The views of a scene show one set of named points, each view turned or mirrored, and shifted as a whole, with a little noise and some points left out.
(in the rows, 128 means zero)

Scene 1
View 1
z890: [124 103  73 142 136 126 102 145 119 117 115 102 188 135 128 107 106 165
 154 161 144 163]
z577: [134  97 127 101 131 139 127 111 116 152 115 118 133  81 107  77 117 136
 180 145 119 101]
z5: [139  96 102 129 116 131 123 121 127 136 116 110 159 116 123  91  92 173
 140 166 145 133]
z99: [114 115 101 135 130 151  82 135 113 145 110 114 149 121 119  93 142 136
 159 142 124 150]
z223: [107 118  83 145 137 147  70 148 112 132 109 110 168 138 124 103 144 138
 159 143 128 170]
z86: [114 117  94 147 121 152  76 139 118 142 110 115 155 136 125  97 137 147
 142 148 132 163]
z845: [132  91  94 106 150 118 130 130 114 121 118 102 173  94 114  93 103 146
 193 153 128 121]
z357: [127  99  90 124 139 127 113 134 117 126 115 106 171 114 119  97 108 154
 170 155 133 140]
z92: [115 102  75 119 162 120 103 149 107 111 114  98 189 114 118 105 123 136
 199 146 124 149]
z509: [147  90  85 141 111 118 134 127 135 120 119 103 183 131 132 101  64 201
 122 182 164 147]
z724: [146  89 105 123 115 125 137 116 129 134 119 110 160 108 122  89  79 180
 142 170 149 123]
z842: [117 103 104 103 156 134 107 132 106 133 113 109 157  90 107  89 137 118
 208 136 110 122]
z517: [126  93  65 121 159 106 122 148 114  99 119  92 206 117 123 109  95 159
 190 160 139 149]
z241: [122 107  72 149 131 129  94 148 121 116 113 102 189 144 131 109 108 168
 146 162 147 171]
z791: [127 103  91 135 128 133 105 135 120 130 114 108 168 124 124  98 109 160
 152 157 139 149]
z461: [118 111 104 128 131 147  91 132 115 145 111 115 148 114 117  90 136 136
 165 143 123 141]
z185: [126 105 105 129 124 142 104 127 119 142 113 114 152 115 120  90 118 151
 154 152 132 137]
z48: [115 112  77 148 132 137  83 148 117 124 112 107 179 142 129 107 124 155
 149 154 138 171]
View 2
z845: [ 99 137 128 143  82 160 127  79 101 166 144 139 160 127 132 125 130  96
 131 150 148 109]
z223: [122 157 125 145 127 131 136 122 115 153  98 126 124 115 108 144 157 125
 142 128  96 118]
z509: [ 91 118 142 101 103 153 124 116 123  91 123 121 156 115 157 126 112 116
 121 141 163 178]
z5: [ 98 132 140 124  93 155 122 122 120 125 140 119 145 130 143 141 112 121
 135 138 148 139]
z842: [111 154 124 163  85 153 129  86  99 196 146 138 144 135 114 139 140 102
 143 144 124  76]
z517: [100 133 124 130 105 148 134  66  98 147 107 146 167 103 131 107 151  89
 117 150 141 137]
z577: [103 144 136 154  66 166 120 111 111 177 175 124 142 152 131 154 106 114
 150 142 145  84]
z890: [107 138 129 125 119 139 133 105 113 127 102 131 145 108 130 126 145 112
 126 138 126 147]
z185: [108 144 134 139  98 149 126 123 117 148 136 122 135 131 128 149 124 124
 143 135 128 116]
z357: [105 140 131 137  99 149 129 100 109 149 127 131 148 123 130 133 134 109
 133 142 135 123]
z724: [ 93 125 142 120  84 161 121 116 120 122 150 120 153 133 151 138 103 116
 133 142 163 143]
z92: [110 148 121 147 106 144 135  73  98 171 112 145 154 111 117 119 158  96
 128 146 122 110]
z48: [115 146 128 130 129 132 135 118 116 131  92 127 134 107 120 134 153 121
 132 131 109 142]
z241: [109 139 130 122 126 136 134 111 116 121  93 129 142 104 127 128 148 117
 127 135 121 153]
z461: [116 154 131 150 103 145 128 122 115 163 132 123 128 133 117 152 134 124
 148 132 114 101]
z86: [118 153 131 140 121 135 132 137 122 141 110 119 121 123 117 153 142 133
 145 126 104 123]
z791: [107 140 133 131 106 146 129 115 115 135 121 125 140 121 130 138 132 118
 135 137 130 132]
View 3
z223: [130 124 143 140 154 131 116 136 148 157 158 100 128 111 159 125  92 131
  88 103 137 101]
z48: [137 115 133 147 143 129 111 122 151 149 150 104 125 103 150 112  84 132
  94 126 134 107]
z791: [147 112 124 151 122 114 111 122 153 150 132 125 134 110 155 131  81 142
 112 124 129 112]
z509: [170  94 104 168  97 104  90  95 157 139 110 141 119  96 136 105  68 139
 126 172 120 128]
z357: [139 111 119 148 117 115 127 120 158 142 131 127 150 113 161 141  82 152
 118 120 131 112]
z577: [153 123 126 145 102  95 124 141 151 159 110 156 164 137 181 192  89 167
 135  78 125 110]
z842: [122 124 127 135 125 118 152 141 159 146 139 126 178 130 184 178  94 168
 120  75 135 101]
z517: [119 101 105 146 117 130 152 104 172 119 143 111 166 102 157 122  79 160
 120 141 136 111]
z461: [142 125 139 142 134 114 116 141 147 163 138 125 140 123 169 154  92 144
 106  88 132 105]
z5: [164 108 117 158 104 102  99 117 152 151 113 145 132 113 155 139  77 147
 125 130 122 119]
z890: [138 107 119 152 128 125 119 112 159 139 141 112 134 100 148 112  79 140
 107 141 132 112]
z724: [168 104 109 162  92  95 102 111 155 146 103 155 138 113 154 144  74 152
 136 137 120 123]
z99: [142 127 144 142 143 118 108 143 143 167 144 118 130 120 165 145  92 136
  97  90 132 103]
z845: [133 109 110 145 104 112 146 120 166 132 126 135 174 119 171 159  83 170
 133 113 131 111]
z241: [140 107 123 152 133 127 111 112 155 141 145 108 125  98 145 104  80 133
 101 145 133 113]
z92: [113 112 119 138 130 132 155 121 166 130 151 105 169 111 167 137  87 158
 111 113 139 104]
View 4
z86: [111 120 121 110 114 103 157 102 173  77 132 118 127 123 101 123 112 135
 151 113 129 121]
z577: [147 117 150 130 101 111 158 125 132 120 122 131 112 146 107 149 108 158
 212 169 173 115]
z845: [164 117 160 123 133  91 158 137 107 117 120 120 128 138 114 147 100 152
 194 122 147 137]
z509: [169 112 180 142 117 135 120  96 109  82 126 127 157  81 105 106 104 109
 151  96 140 153]
z5: [152 115 162 135 108 125 137 103 129  93 126 128 137 107 104 121 108 128
 171 125 151 134]
z357: [150 117 151 119 130  97 153 122 127  98 124 119 133 124 109 134 104 140
 171 109 136 137]
z890: [143 118 147 115 135  97 148 114 134  83 128 115 142 111 109 122 104 128
 149  85 121 143]
z241: [137 117 144 113 134  99 146 107 141  76 129 114 144 106 107 117 105 124
 140  80 116 143]
z461: [122 120 127 113 114  98 163 115 160  96 128 121 118 138 105 137 111 148
 175 133 142 118]
z48: [125 120 131 107 131  93 155 109 156  77 130 113 136 116 106 122 108 131
 143  89 117 135]
z842: [140 120 134 108 129  76 176 143 135 120 121 118 111 162 113 158 103 168
 201 138 147 120]
z99: [113 121 120 109 113  98 163 109 172  87 131 119 120 134 102 133 112 145
 165 126 136 117]
z92: [147 120 140 103 150  68 169 141 125 105 122 110 128 142 116 146 100 153
 173  94 123 139]
z791: [140 117 146 121 122 106 149 110 139  89 127 120 135 116 106 126 107 133
 162 110 136 133]
z185: [131 117 139 121 110 109 153 109 151  93 127 123 126 126 103 130 110 139
 173 130 146 123]
z223: [111 121 116 100 128  84 166 113 171  80 131 111 126 131 105 130 109 141
 149 100 118 125]
View 5
z185: [148 113 125 156 136 148 144 165 107 141 156 127 141 114 118 127 107 136
 146 100  98 154]
z92: [177 117 157 177 142 132 129 163  98 186 155 164 143 105 125 133 133 101
 166 112 107 154]
z86: [137 121 133 149 133 157 134 139 103 159 149 110 140 108 134 133 118 150
 144 131  89 155]
z890: [150 135 159 163 117 153 131 158 121 160 168 149 154  92 127 124 117 129
 154 134 112 142]
z509: [135 147 152 159  94 164 143 185 150 112 191 156 167  85 108 106  88 140
 145 120 129 126]
z724: [146 123 129 160 115 151 152 193 132 110 178 148 154 104 101 111  90 133
 146  87 119 138]
z842: [180  92 125 173 163 123 143 172  82 172 141 147 129 126 116 137 128 102
 160  76  95 166]
z517: [175 131 172 181 123 137 130 176 118 172 173 183 155  92 118 122 125  98
 167 116 123 141]
z223: [147 120 144 156 138 150 127 133  96 180 146 120 139 106 140 138 130 139
 151 138  89 158]
z48: [144 132 154 157 123 155 128 142 111 169 158 132 148  97 136 130 122 138
 151 143 101 149]
z5: [143 124 130 157 119 154 148 180 126 121 172 138 152 104 109 116  96 138
 144  99 112 142]
z461: [150 107 123 155 145 145 140 153  95 157 146 118 135 117 126 134 117 136
 147 105  90 160]
z845: [177 109 139 176 141 130 144 188 107 153 162 167 144 111 107 124 115 102
 160  80 113 151]
z577: [164  92 103 163 153 132 158 191  98 127 151 135 133 130 100 125 102 120
 147  55  98 160]
z99: [146 110 125 152 144 149 137 144  94 161 145 112 135 116 131 136 120 142
 145 116  87 161]

Which points are out of place in each view (at most two, in the order of its rows)? Write - if all are in place.
view 1: z99
view 2: z48
view 3: z509, z517
view 4: z357, z185
view 5: z461, z577
